Points on a hilly landscape, in no order, each with its height.
A ball rolls from a point to whichever of its 3 nearest points has the largest drop for the distance, and stops where none of them is lower. Distance is the straight distance between rows; heights are no part of it.
Nel h=517: [-11   1  22  18 -16 -12   4  18   5   2  -7  -4   5 -20  10   5   6  -8
 -12  -3  23   3  -5 -12 -15  21  -8  -2  -1]
Zot h=265: [-11   1 -13  -3  18  12  -5   5  -3  12  -9   5 -20  12 -15 -17 -10  15
   2  -6 -25   1  14   6   9   0   8  11   6]
Veret h=328: [-22   6  -4  23 -13  -6  18   4  10  -1   0 -20  14  10  10  22   7  -2
  -6   8  23  -4 -15 -28  -5   9  -6 -12  12]
tedi h=133: [ 28 -10 -17  -2 -13   0 -27  -7  11   5  14  16  13 -14   3 -10 -16  -2
  -7  -1  -2  -2   8  -9   4  -3 -14  22  -6]
Luma h=393: [-17 -11  10  13  -9 -19  -6  -3  21  -8 -11  -5  20   0   8  15  -5  -4
   0   8  21 -13  -9 -14 -12  16   1   3   8]
zul h=120: [  9   2 -24   8  26  -6   0  16 -18  11   4   2 -24   8  -5 -30  -5  -1
  -3 -15  12  -8  -6   7   9   6   2  11   8]
fuf h=240: [  7  -6 -23  -9  -9   0 -25 -18  -6 -14  -5  11  22   1   3  12   9  -4
   1 -10 -32  -2   6  -3  27 -12   6  10   6]
Duvi h=125: [ 27   0 -19   1 -14   6 -28  -5   6   1  19  12  20   0   7 -11  -6  -4
  -4  -9  -9  -4   7 -12  15  -2  -7  20   8]
miti h=97: [ 25   0  -9  16   3 -11  -5   1  23  -4   3   9 -12 -24  -1  19  -7   8
 -15  -9   0   6  -3  -6 -20  21 -12  23  -6]
seve h=178: [  1 -21  11   3 -18  -6 -28  -6   7  -2   0  15  26  -3   7  -6  -5  -5
   7   6 -14  -4   6  -8   4  -1  -8  14   5]
zazek h=130: [ -9 -21   2  -5  -3   7  16 -25   7  19  -7   8   3  -3  -9  -8  -2  15
  -5   2  -7  14  13  44  17 -15  19 -14   0]
nuno h=50: [-17 -31  16   1  -3 -12   3 -11   8   1  25   0   6   4  13 -14 -10  -2
 -20  18 -10   8  -6  42 -14 -19  18 -19 -16]
sos h=327: [-33  23 -11  -1 -13   9  23   0   5  15   6  -9 -15  29   9  20  -8 -11
  -3   1   2  -2 -12 -26  -8   8  -7  -7  15]
sodo h=288: [  3  29  -5  -1   9  12  10  -8 -13  -8   5 -30 -11   4  18  18  26   8
  14  -3   8   8 -10 -27   6   2  -2  -8   9]
bofu h=98: [-25 -10  34 -28   4 -10   8  18   7  -2  15   0 -14  -5  12 -12 -11  -1
 -10  -2  -3   0   0   2 -16  27 -12 -22 -12]
riti h=137: [ -4  -6   5  -8  -3  17  31 -14  10   9 -32  -2   3   2 -25  -6  10  20
  -8   0 -20  17  11  29  15 -10  20  -9   1]
zuv h=371: [ -1  -6 -16  12  -5   5  27   1 -11  -4   8  -8   3  -9  19  16  31   9
   2  12  28  -5 -25 -40   7 -13   1 -24  -2]
zutir h=350: [-14 -28  20  -8  -5 -25  -8  -6  25 -19 -10   8  25  -4   3   8 -19 -12
  -4  15  14 -12 -12  -9 -14   4   5   3  10]
Rir h=220: [-23  35  -3  -1  -8  16  11  -9  -3   6   0 -13 -14  32   7  34  -1  -9
   9  -3 -10   5 -19 -21  -3   3   9   2   8]
kepil h=156: [-11  14 -16   6  13   2  -4   4 -24  11  -6  -2 -28  13   4  -7  -9   7
   7 -12 -10 -13  -6  -6   1   6   6  25  13]
bope h=160: [ 26   7  -6   6  -3 -13  14  10 -25   9  16  12  -3  -6   3  -8  14 -26
   9 -12  34 -10 -16   5   3  -9  -9   3   3]
fazuf h=150: [ 17   3   8   2 -12  15  12 -12  25  16   0  -9   8  -2 -15 -17 -18   9
 -12   5  24   9  19  33   7  -9  17  -6 -17]
Veri h=111: [  9  40 -27  -4  26   9   1   0 -17  -4   5 -11 -22  20  -3  -7   6  -4
  12 -16 -12  -8 -10  11   6  -2   6   8  11]
Gamor h=165: [-24 -10  14 -25   4   9  -3   2  -4   5 -21  11 -22  24   1   7 -34   5
  -1   7 -29 -11   0  -8  -5   3   5   8   6]
pes h=232: [-24  23 -15  12 -13   3  21 -11  -2   5  -3 -14   9  25   1  30  -1 -10
   7  14  17  -3 -25 -25  -5  -3  14  -9  14]
vorur h=52: [-16 -11  22  -2  12  -4   2  13  10  -3  16  -9  -6   6   2 -17 -12  10
 -17  14 -18  14   1  27 -20  10   6 -18  -7]
Pip h=337: [-20  32   1 -13  -8  15   4 -11  -6   1  -5   1 -19  27   3  33  -3 -13
  15  -7 -21  -7  -7 -14  -3  -1   0  10  -4]
Vilar h=101: [ 24   5 -10  12   2   9 -13  12  18  -3  -9  -2   7 -10 -11  -9  -6   7
 -16   5  11   9  18   0  -4   5  -3  15 -10]
nik h=264: [ -3   7  -6  19   1 -13   2  11 -14  11   6   6 -10  -1  -7 -10   9  -8
  13  -5  16  -1  -7   6  -6   9  -5   8   3]
Sil h=169: [ 38  15  -5  -5  17   1  10   3 -21 -11   5 -23   4  -7  11  12  19  -3
   7  -9  32  -2 -24  -6   5   2   6  -5  13]
neda h=180: [ 13 -13 -10 -23 -23  11  -3 -27  13   1 -19  13  26 -10  -5   0   3   3
 -10 -11  -9   4  21   5  35 -11  12   5  -1]
vaz h=129: [  7   5  -1   3 -16  -5 -14  -4 -17  -7  14   0  24  12  13   2  19  -5
  18  -9 -18 -13  -5 -20  15  -1   1  10  15]
Ligik h=62: [  9   2 -10 -13  16  11   1  20   0  13   7   9 -23   8 -16 -25  -9  -1
  -4  -9  -2   2  20   7  12   6 -13  -1  -3]
nanu h=661: [ -8  16   0  10  -1  -1  24  13 -13  12   7 -11 -21   4  16  15  19  -8
  -1 -13  10   8  -2 -21  -1   8 -18  -8  12]
moted h=114: [ -5 -25  14  -5 -14   3   8 -24  12   9 -10   6  17  -6  -6  -1   4   9
  -3  13  -8  17  12  37  14 -24  13 -17  -6]
sema h=192: [-30   1 -14   9 -13 -11  16  -7 -19  18  -4   5 -11  17   2   7  -9 -14
  18   1   0 -23 -24  -5  -5  -2  18  14   9]
komo h=259: [-41  -9  12 -25   3  -5   7  -3   2   1  -5   2 -23   4   6   9 -29  -2
   6   0   3 -26   2  -6 -13  15  -9  -3  -9]
defu h=241: [ 13  19 -14  -2  18  -3 -12 -27 -18 -29   6 -23   8  -4   7  14  10   1
  24   1  -3 -16 -16  -3  13  -8  25   1   4]
safim h=61: [ 18 -11  -5   4  -8   4 -17  -7  16   3  -2   4  12 -32  -7 -13 -23  12
 -14  19  14   7  15   8  -5  -8  -2   9 -19]
kupa h=157: [ 47  -1 -14   3   7 -12   0  -3  -1  -7  15   2  -4 -19   7  23  -5  -1
  -6 -17  22   2 -20  -9  -7   5  -2  16  -1]
Fatar h=141: [ -3 -34 -11  -5  -1   1 -10 -12  20  -9 -31   8  22 -10 -13  13   5  11
  -6   7 -17   4   4   7   7  -9  13  14  -8]
Vari h=211: [-25  -6  -1   4  11   0  -1   9 -14  14 -11  -1 -19  13   2  -9 -21  10
   8  -3 -14 -12  -2  -7  -6  11   9  15  13]
kimu h=262: [-18   4   9  -3   5  11  -3  12  12  -4 -21   2  -1  13 -17   1   2   4
  12   1 -25   9  13   4  -4  -1  -7   1   3]
refe h=116: [  4  18 -39   3  16   6  -1   6  -4   2   0   0 -15  17 -13 -22   3  -3
   1 -18   3  -3  -3  22  15  -5  11   6   6]
vor h=159: [ 33  -7   7   5 -17  -9  16  -4 -15   8  19   8   8 -22  25  16  12 -11
  -3  -5  25 -13  -8 -32   0 -13  -7   5  -2]
Diza h=181: [-25 -21  -6   6  10   0  -2  -1 -10  16 -16  10 -10   6 -10 -15 -17  14
   3   6 -18   1  -7  17   0  -2  19   5   7]
pano h=251: [ 32  11  -6 -27  28  13   8 -10  -2 -11   2 -29 -10 -18  14  14  18  10
  -1  -9  18   7 -23 -29  11  13   8  -9  16]
lir h=149: [  0  15 -14  11   5  11 -11   3   7  -8 -19  -3  11   4 -23  -5  12   5
   4  -3 -10  11  18   4   7  -4   7  13   2]
veb h=152: [-14 -24  -3   9  16  -3  -3   5 -12  19   3   3 -10   3  -4 -31 -18  18
  -8   7  -7  -6   3  15   4   4  12  -1   1]
gab h=139: [-11 -18 -11   3  11   5   7 -13   1  23  -2   6  -5   1 -11 -18  -8  20
  -6   2  -8   6  14  32  11  -6  22  -7   1]
riko h=261: [-16  19 -10 -15   4  14   1 -19 -15   5   2   2 -37  19  12  21  -9  -6
  18 -11 -11 -21  -2 -12  -3   2  -3  19 -11]
Rifa h=194: [-22  12 -20   6 -18   2  24 -16 -16   4  11 -10   4  16  12  20  14  -5
  23  18  13 -13 -30 -25   2 -15  13 -13   3]
Luk h=60: [-30   5  19  -1   0 -10   5  12  13  -3 -19  -3   2  18  -7   5  -9  -7
   9   5  -7   3  -3  -1 -14  11   1  -6  14]
zegob h=142: [ 27   3  -6  10 -10  -4 -10  16 -14   5   6  15   2 -13  -6 -16  -3 -19
  -6  -3  33   2  -7   9   1  -9 -11   1  -6]
Vepo h=126: [ 25  16 -16  14   7   1 -12  12   0 -10  -6  -1   5  -3  -6  -2   6  -4
  -1  -6  20   7   3   7   6   1  -6  10   1]
kava h=256: [-15  -4  33   2  -2  -8 -14  18  29 -21  -9  -8  13  -6   7  -5 -10   5
 -13  11   4   6   1  -2 -24  17  -2  -8  -2]
labo h=63: [-20 -18  22 -27  17   3  13   6  19 -15  10  -2  -5  19   1  -2 -13   2
  -8  14 -34   5  14  22 -11 -15  -1 -18 -11]
zuva h=227: [  2 -36  10  -7 -16   3 -23 -12  20  -1  -4  15  26 -10   6  -1 -10   2
  -5  13 -17   7  10   2   2 -12  -2   7   3]
Bavo h=95: [ 15   7   8   6   1  10  -5  16  13   4   0  -1   2 -13 -16 -19  -9   8
 -17  14   9  19  22  16  -7   1  -2  -7  -9]
Para h=122: [ 22  10 -13   0  -7  -5 -23  -6 -16  -8  21   8  19   7   9  -7  12  -9
  13  -9   2 -11   2  -5  17  -7  -7   9   7]
konob h=73: [-12  -7  24 -19   8  -4   3  13   1  -1  10  11 -20 -13  -2  -5  -7   2
   0  -1  -6   2  19  10 -11  17 -20 -19 -20]
tek h=249: [-33  19   7   1  -7  -2   9   2   9   7 -17  -6  -6  26  -5  21 -10 -11
   7  -1  -6   1  -8 -11 -11  11   1   0  18]
lin h=317: [ 14  -6 -26   6   8  -6 -22 -14   7 -15   6   6  13  -5  -4  17   8   5
   8  -5  -2  -7  -2   1  10   4   9  21  -8]
digo h=263: [ 17  23 -11 -10  27   4   0 -21  -6 -20   0 -38 -11 -10  13  11  15  13
  14   0   6  -1 -19 -29  10  13  22  -2   6]
Vesis h=695: [ 10  17  17   2  -2  -3   6  17  -6  -1   2   2 -12  -8   6  15  12 -12
  -4 -21  13  10  16 -19   0   9 -28  -5   3]
num h=330: [  3   7 -10   8   5   4   8 -10   2  -7   6 -28  -7  -4  20  27  18  21
   2   0  12   3 -17 -37   7  12   3  -6   5]
suno h=174: [ 10 -10  10  24 -19 -11  14   2  -9   4   5   1   8 -29  19  24   9  -7
 -20  -5  31  -7 -11 -28 -10   6  -5   0  -3]
sigo h=102: [-12 -15  27   4  -6 -13  -5   5   7  -5  16  -3   9 -11   3 -20  -9   3
 -12  25   4  10 -12  27 -28   1  10 -16 -17]
rit h=155: [ 51   4 -21  -8  16  -4  -6   0  -4 -17  12  -7   3 -10  12  15   0  -2
  -2 -11  26  -6 -26  -2   3   1   2   8  -1]
lakuz h=46: [ -7   0  38 -15   0  -7   0  21   8  -6  17  -4  -4  -7  10 -18  -8   6
 -20   7 -10  16  -2  15 -28  18  -5 -21 -17]
Kudun h=242: [  7   5  -3  10 -14 -12  17  -3 -19   9  18  -1   4  -5  20   8  32 -12
  20   0  25 -13  -9 -19   9  -7  -8  -3   0]
ven h=49: [-10  -3   6  -6  10  17   9   6  18  10  -5  -1  -7   8 -18 -14  -2  14
  -1   7 -25  15  26  21   3  -2   7  -8  -2]
kez h=33: [ -5  -8  23 -14  10  -7   0  13   3   0  31 -13  -8   2  16 -16  -6   6
 -37   8 -21  13  -2  23 -27   6  -4 -14 -23]
fas h=386: [ -3   0 -10  14  -3 -11  -5 -17  -6  -9   3 -17  15   1  15  28  12   5
  21   0  12  -9 -15 -21   4  10   5   9   1]
nibak h=51: [  8  -8   9  16  -2  -8 -17   6  15  -3  -6   4   0 -33   0   1 -16  10
 -18   7   7   4   1  -6 -22  15  -8  13 -10]
Sidu h=161: [ 26  -8 -14 -14 -23  13 -18 -23  25   8   4   9  18 -11   0 -16 -22   1
 -12  -2   6   4  19   0  23 -13   4  15  -6]
Lok h=151: [ -1 -11  17  10   4 -13   5  18 -12  17  13   7 -17 -18  -4 -28  -5  -1
 -14   8   6   1  -3  14 -15  18   4  -9  -8]
Zup h=113: [ -3 -21  -2   8   4  -4   3   1  -4  21  20   7  -7 -10  -8 -31 -13  10
 -13  14   6   4   5  28  -4   2  10 -12 -11]
Ruv h=334: [ 27   5   0   6  10   2   8   0   2  -8   8 -17 -10 -13  19  32  14  15
  -8 -17  16   7  -6 -31   5  17  -7   3   7]
sinu h=340: [ -8  23  -4  12   2   5   3  -8  -1  -6  -2 -28  -5  14  15  29  14  10
  15  -4   4   2 -10 -30   3   6  -1  -1   8]
zuza h=104: [-18  -3   2 -21   2  22   4  -2  -1   2 -24  15 -18  21 -17   7 -11   1
   8   3 -42  -2   6   3  -3  -9  -1   6  -8]
Tarat h=117: [ 24  18 -26   0  15  -2  -1  11 -16  -9   5  -8  -4  10   3 -10  13 -17
   6 -16  23 -10 -29  26   9  -8  -1  -5   6]
Vetiz h=196: [  2   2  20  15  -4  -5  -9  19  -2   3   2   2  -2 -22  -5 -18  -5   1
 -13   9  12  18   3  10 -19  11  -2  -8 -10]
Tagip h=416: [-22  -5  13  16 -17 -19   1   4   6   2  -4  -2  13  -4   3   1   3 -11
  10   7  21 -10  -8  -5 -13  12  -2  -1   4]
kar h=188: [ -6   9  -8  19  -6 -13  -5  -2 -15   1   3  -1   7   1   1   7  16  -7
  24  -3  11  -8  -6   0   0   1  -4   7   2]
muz h=237: [  0  16 -21  -2  -9  -3 -19 -19 -28 -11   2  13  13   8  -1   4  13 -11
  18 -12 -19  -7  -3   5  21 -20   4  -3   9]
Lisut h=54: [ -8  -6   2 -17  14   7   1   8   1   5   5  12 -22   2 -16 -13  -7   0
   9  -2 -12  -4  30   7   2   5 -20  -2 -17]
vur h=231: [ -1  30  -7  10   8   3  -9   3  -2 -11 -10  -9  -2  13  -9  11  17   3
  15 -10 -15   1   6  -6   5   1   0  12   3]
tavoz h=31: [  4   2  15  -8   2  12  -9  14  15  -8  -5   6  -1  -6 -12 -12   1   4
  -2   6  -6   4  32   3  -5   3 -22  -1 -14]
movim h=163: [ -8   0  11  13   0   0 -14  14  11  -3 -11   2   2  -4  -9 -11   1   8
   3   9  -2  13  12   9 -10   9  -2   1   1]
lipu h=57: [  5 -14   9   8  16 -10   1  23 -20  19  10   3 -21 -11  -4 -33 -10   5
 -18   0   6  -6   0   2  -4  18   4  -1  -2]
Bev h=179: [-15  -6  -3  12  -6  -8 -19  -6   2  -7 -19   7  22   2  -9  14   5   0
  19   1  -5  -3  -1   3   1  -4   5  10   4]
Rete h=118: [ 27   3   3  18   1 -10  -8  10   3  -5  -2   3  -1 -24   7  16  -5   6
 -16  -9  16   6   1 -15 -13  16  -9  17  -1]
vusum h=244: [-15   4 -31  -2   0   2  -4 -16 -23   5 -10  19  -7   4 -12  -6   0   0
  10 -14 -14  -3  -8  20  12 -12  16   3   6]
Razuf h=648: [-25  16   7  -2  -8  -2   9   8   1   9   2  -6 -21  11   8  16   5  -8
   6 -12   2  -2   6 -18  -4  15 -27  -9   7]
led h=146: [ 44  -3 -30  -7 -14   5 -16   3   7  -5  11   5   7  -9   9  -1 -21 -13
 -14 -11  16  -6 -14  -4  12 -17 -14  13 -17]
tisi h=47: [-17 -15  12 -23   7  18  17  -2  10   1 -16   5 -12  14 -17   0  -8   7
  -1  11 -44   2  14  14   1 -14  -1 -11  -5]
Digip h=395: [-31 -12  13  10   1 -16  10  14   1  10  -4   1 -10   3  -4 -14 -11  -3
   5   7   3  -4 -10   6 -16  18   7  -3   8]
sop h=223: [-23  -1  -3   8 -16 -11  -7  -5 -11   1 -15  10  16  10  -5  15   2 -12
  26   2  -3  -6 -16   4   2  -3   6   3   8]
rasav h=124: [ -3  14  -9  -4  -8  -2  12 -24 -24  -5  16 -18   7   1  21   8  25  -4
  34   6  10 -14 -17 -26  12  -8   8  -6   5]
maz h=53: [ -3 -16  11  -7   1  22   7   0  19  -9 -33  -4  18   5 -21   1  11   9
  -9  12 -30  14  21  -3   3 -11   7   6  -3]
Nikif h=119: [ 27  17 -21   6  12   5  -2  24  -6  -4   0  -4  -6   9  -6  -9  11 -12
  -4 -16  24   7 -11  17   9  -3  -4   1   3]
Nuna h=106: [ 15  18 -28 -24  28  10  -1  14 -13   1   1  -3 -29  21  -1 -13  -4  -9
   1 -22  -2 -17  -2   1  13  -5 -18   9   2]
Bolut h=310: [  2 -13   9   6 -14  -1 -15  -1  -1  11  13  17  11 -15  -8 -27  -4  -3
   4  16   8   4   6  17  -6  -3  -5 -10  -9]
gek h=110: [  8   3 -22  -3 -13   8 -17 -11   5   1   2  14  20   3  -8 -16   4  -8
   6  -7  11   3  13  15  23 -17   4   1  -1]
Nazo h=29: [  4  -2  20 -16   6  14   7   6  17   4  21  -3  -5  -7  -6 -15  -3   6
 -15  13 -14  12  35  22 -11   0 -11 -15 -21]
Nasi h=121: [ 24   3 -14  -1  23  -5  12  27 -19  12   4   0 -24  11  -1 -14   1 -20
 -10 -25  18  -4 -21   6   9   3  -3   5  11]
lar h=555: [ -8 -13  17   9 -18 -22  -2  -1  22  -5  -3  -1   5 -30  18   8 -16  -1
 -26   2  18  -6 -20 -18 -24  23  -4   5  -6]
Kifu h=147: [ 54   0 -11 -12  -3  -4  -7  -2 -15 -10  23   2  10  -5  20   1  -2 -15
  -1 -11  15 -13 -21 -16  10  -6  -9  10   2]
Rin h=217: [-10  14 -15  14   0  -1 -14  -5 -13  -8 -15   6   9   6 -13   8  10  -2
  19  -6  -8   2  -8  12   6  -7  13   7   4]
vib h=138: [ -5  -5   2   4 -22  -9 -20  -3  -8  -2  -4  11  25  13   6   7  10  -6
  14  -4 -21  -5  -6 -14  14  -1  -3  10  16]
Neru h=274: [  2  -4  -1  20  -6 -13 -19   1   3  -7  -6   2  12 -12   3   7   4   0
   7   3  18  -4   2  -4  -7   9  -5  13  -3]
leda h=132: [ 34   9   3   4 -14  -8  -4   5 -17   2  21   5  15   0  15 -10  17 -14
   8  -4  12 -13  -4 -17  12  -5 -16   8   6]
depem h=108: [-14  -4  -9   5  -4   5  -5  -7   6  -2 -32   7  14  -4 -22   2   9   7
   6   6 -11  11   9  18  12 -12  15   0  -1]
gavaz h=131: [-16  30 -12  11  -3   4   7 -13 -19  -4   0 -19  -8  15   7  22  11  -3
  23  -3  -2   3 -26  -5  -2  -1  21   5   7]
Fuvu h=115: [ 24  16 -29  -2   2   2 -16  -4  -9 -19  11   0  15   8   4 -10   9 -14
   8  -9  15 -12  -6  15  21 -13  -2   0   1]
Tuf h=222: [-35   3   3 -16  -3   4   9   0  -3  13  -7   2 -26  22   8   8 -26  -7
   4  -4 -12 -16   0 -19  -9  13  -6   8  10]
vok h=273: [  9   3   3  22  -5  -7  29   9 -19  10  10   1  -2 -20  15  15  29 -10
  -5  -7  34   1 -10 -20  -5  -6   2  -9   4]
ziz h=103: [ -3   4 -21  -2  -2  15   8 -12  10  11 -11   6   7   2 -22 -22   3   5
   2  -7  10  11  17  29  21  -9  22  -1  -2]
sepof h=58: [  2  20 -14 -17  18   2   2  -1 -13   3   4   7 -31   8  -5   4   2 -11
  17 -18   0 -14  12   0   3  -1 -26  10 -10]
Kuvi h=32: [ -6 -14  17 -16   4  16  17  -4  16  -7  12   0   4  -7 -16 -10   1   6
  -3  17  -9  -2  38  24 -12 -10 -15 -13 -32]
vovof h=109: [-14 -16  24   0   3   3   3   8  24 -14 -10  -1  12   5  -7  -4  -2   8
  -9  22 -13  19   4  25 -12  -9  14 -15  -1]
temek h=191: [ 25  -2  -4  11  -1  -6  16  -9 -18  -1  14 -10   5 -17  20  19  20   1
   6  -4  32  -2 -15 -24   3   0  -1  -2   5]
tufes h=35: [ 10   4  14   3  -1   2   5  -1  10  13  20 -15  -4 -14  -3 -20 -10   8
 -31  19   0  20  12  38 -18  -5   8 -15 -19]
bis h=272: [-20 -17  17   5  -2 -10 -10   5  13 -16 -25   5  20   6 -10   6 -10  -2
   8  16   1   7  -7  10 -10  -1   8  -6   8]
mapo h=94: [  3 -11  13   0  12  -9  12  25 -29  22   1  -1 -29 -10   8 -18  -6  -6
 -15 -16   7 -10   6 -22   3  14  -5   7   8]
sapu h=243: [ 28  18 -10 -19   9  -1 -13 -19 -20 -26  22 -18  15   4  17  -8  10 -11
  18  -2   0 -26 -16  -6  22  -7   7 -17  17]
fen h=134: [ -3 -28   0   6  -3 -10 -23  -7  25 -10  -7  11  13 -20   3   7 -13   9
  -2  12  -2  -2   3   1 -16   8   5  18  -7]
Mov h=79: [-20 -31  13  -4   9 -13  13   2   9 -10  -4  -2   5  11  -3  -4 -14   5
  -9  19 -14  13 -13  36  -7 -15  21 -21   4]
roga h=283: [ 23  17  -1   5  15   2  -6   3   7 -14   0 -10  -4  -1   5  21  14   8
   1 -14  -1  -2  14 -25   1  16 -17  12  -2]
lobi h=319: [ 12  36  -2 -17  15   7  14  -7 -16  -4   9 -16 -22   7  13  19  20  -4
  18 -14   5   3   1 -15  10  -1 -21  -7   5]
deki h=255: [-12 -10  24 -20   5   7  12   6  21 -21 -34   1   6  21 -20   8  -6   0
  -6  20 -30  13   1   4  -7 -14  -1 -17   2]
nalor h=491: [ 12 -13  -2  15   4  20  24   8  -6  -7  13  -5  -1 -17  16  22  27  19
 -21  -4  18   6 -19 -42   4 -13   4 -24  16]
luzo h=219: [-25   0  29 -20   5  -3   2  13  23 -12 -13   0  -2  18  -7   0 -11  -2
   4   7 -14   6   9   2 -15   7  -5 -14   4]
zode h=221: [ -5 -20   1 -10 -21   3 -18 -10   2   1 -20  20  26   1  -4   1   2   0
   2   6 -20   8   5   5  21 -14  -1  -4  10]
Fupa h=78: [ -4  -8   4   6  -1  14   0  -3  16   3 -15   1  13  -5 -16 -10   6  14
  -3  13  -4  18  21  24   4  -9  16  -4  -1]
Kedi h=72: [ 11   3  -5   9   4   7  -2  14   7  13   5   3  -7  -4 -19 -27  -8   2
  -7   6  12  17  13  24   2   5   3  -4  -6]
mik h=36: [ -6 -14  20 -13   0  21  11   0  21  -6  -9  -3  14   3 -19  -9   8   8
  -1  14 -26   9  36  10  -5 -13  -6  -7 -10]
Gapid h=56: [-14  16 -10   2 -14  -7   4 -20 -29  -1   9  -1   0  16   7  10  15 -12
  32  -5  -8 -16 -21  -2   6 -11  10   5   7]
kefig h=74: [-18 -23  10 -11  19  -4  12   8   6   0 -12  -3  -7  20  -1  -1 -24  14
 -16  13 -32   8  -7  24  -5  -8  14 -13   6]
zufif h=153: [-11 -16  11  -6 -22 -15 -10  -4   2  -1 -12  12  30  17   5  15  -4 -16
  12   2 -11 -14 -10 -20   7   1  -4   5  17]
kaga h=123: [  8  29 -19   8  10 -10   6  -5 -23  -1  12 -13  -9   6   2  -2  18  -7
  23  -9  14  -6 -19   7   5  -4   3   6  11]
Punos h=148: [ 36   1   6   8 -18 -12  -7   6 -16   7  14  18  10 -22  10  -1  -3 -17
  -7  -4  18  -9  -5 -23  -4  -6 -21  13  -4]
rino h=128: [ 13  -5 -19   4  -7   9 -18  -5  13   0  -5   7  21 -12  -9 -10  -3   5
  -6   1  14   3  18  11  12  -7   2  14 -11]
liko h=193: [ -6  23  -5  14   8  -3 -13 -11  -6 -14 -15 -16   8   9  -4  32   8   7
  16  -6 -14  -3 -11 -13   3   1  18  11   2]
vofos h=39: [-15  11  -8 -12   9  11   2  -6  -2   0  -6  15 -21  10 -22   3   3  -4
  24  -6 -17 -13  18   2  -1  -2 -17   9 -16]
komu h=198: [ -3 -16  15   8   8   5 -16   8  35 -17 -19  -2  10  -8  -4   2  -6  15
 -12  10 -12   5  13  -6 -19  10   2  11  -5]
buro h=140: [ 33  -1 -10  -1 -20   2 -20   5   4  13  14  13  11 -12   3 -24 -26 -11
 -19  -1   1   2   1 -19   5  -9 -17  11  -2]
Dibo h=26: [ -2 -11  11   4  -2 -13  -1  -7  -3  10  35 -13  -2 -12  10 -22  -5   5
 -42  17  -6  10  -8  38 -30 -10  11 -13 -26]
fip h=279: [ -7  -2  -3   8 -13  -9  -9  -3 -13  10  11  21   7   7  -6 -21   9 -11
  22  -3  -3  -7  -3   6   6  -5  -6   4   5]
zunu h=205: [  1   1   4  17   5  -6 -13   5  19  -9  -7  -7   3  -2   5  21   6  11
  -2  -5   2  -2   3 -20 -10  23  -5  14  -1]
Gelon h=127: [ -7 -15  30 -15  11  -9   4  22 -15  10  14   1 -21 -11   9 -19 -12   4
 -21  -1  -9  -3   7  -3 -12  25  -8 -11 -12]
panu h=287: [ 14 -14   9  -2 -23   5 -21  -9  17  16   6   9  21 -12   7 -27 -18   8
 -18  11 -19  11  13  -7   4  -9   0  10  10]
Mas h=586: [-14   6  22   5  -3  -9   5  23   2   9   0   0 -19  -4   3  -5   5  -2
  -3  -9   2   7   6  -8  -9  25 -17  -5   3]
nimo h=59: [ 26   2   9  -3   0  17  -7  14  21  -8  -7   2   4 -14 -11 -11  -9   9
 -22   9  -1   9  32  -8  -6   6 -16   5 -17]
Fofov h=213: [ 31  14   8 -15  16  16  17  -1 -13  -8   8 -17  -5  -4  18  27  21   1
  -4 -20  24  11  -5 -27  10  -7  -7 -17  22]
kati h=226: [-22 -37  -1  -8  -3  -6   4 -12  -7  16  -6  19   2   6  -3 -11 -12   8
   2  10 -20   5  -6  28   8 -13  11 -16   3]
luvas h=209: [-15   8 -13 -13   9  19  -2  -1 -10   8 -17  15 -23  16 -16  -3  -8   5
   5  -9 -42  -1   7   2   6  -3   8  14   1]
rabu h=318: [-14 -16  24 -10  10 -19  -1   1  23 -31 -27   0  20   7 -13   7 -17  -3
  -7  17   5   7 -11   5 -11  -2  12  -9  15]
mogi h=697: [-19  -7  -5 -10   5  -4  23   2 -24  16   9   4 -34  -7  16  16   1 -12
  -5 -22  12 -13   7 -22   0   3 -23  -6   1]
Fev h=64: [ 11   9   8  -8   2   5  -4  10   4 -14  -3  13  -6  -9 -14   6   8 -10
   9  -6   8  -3  28  -2  -2   4 -30   0 -18]
Feko h=341: [-21  23 -13  12  -9  20  19  -3  -2   0   9 -21  -4  19  14  21  11   8
   4   8  11   8 -22 -39   0  -4  -3 -22   9]
Tapi h=239: [  6  28 -30  -4   8   2 -10 -23 -23 -18   6  -2   2   9  -4   1   7 -13
  16 -11  -7 -15 -12  19  19 -23  19  -8   6]
vaten h=207: [ -6   2  -2   7   9   8 -13   3  15 -16 -28  -3  13  11 -16  17   8   6
   0  -5 -29  -4  10 -19   1   4   4  17  -4]
sosur h=135: [  2 -22  11  -1   3  -8  37 -31   6  18 -10  -2  -6   3   2   2   1  17
 -23  -5 -12   4   9  47  12 -12  23 -12  -6]
ziko h=158: [ 20 -12   5  -2 -16  -1 -22  -6   0   9   7  11  13 -32  -1 -25 -28  -2
 -16  16   7   2   7  -7  -7 -12 -16   0 -16]
Voti h=144: [  6  -6   5   1   6  12  22 -12  18  24   9  -6  -6   3 -13 -17 -10  18
 -20   2   1  10  21  39   9  -2  21  -7  -4]
gizaf h=34: [-20 -17  12 -19   7  15  15  -3  12  -5  -1   7  -4   3 -19  -4  -3   6
   9  10 -22  -4  28  15 -10  -8 -10  -9 -19]
mis h=212: [  9  -1  11  12 -21 -18   1   9 -15  14  11  19   3 -20   2  -9  10 -19
   5   0  22  -8  -2  -8  -5  -1 -13   1  -5]
Fod h=529: [-24   7   7  20 -12 -12  17  14   3   9  -4 -12  -2   1   7   8  10 -10
  -2   0  20  -1  -7 -15 -10  16  -9  -6   9]

Where does a ball stop that starts at each point below?
sosur -> Nazo
Voti -> Nazo
nanu -> Gapid
kaga -> vofos
gab -> Nazo
refe -> vofos
zegob -> tavoz
riti -> Nazo
Feko -> Gapid

Call two points neighbours if one is among the 3 nearest of the other. Go from one point of each pair to the other, from neighbour to neighbour, staying as low as possible. Name the highest point that can't be avoided.
Luk and tavoz -> tek
lipu and Dibo -> Gelon
tavoz and safim -> Vilar
safim and Gapid -> kar
Nazo and Dibo -> tufes
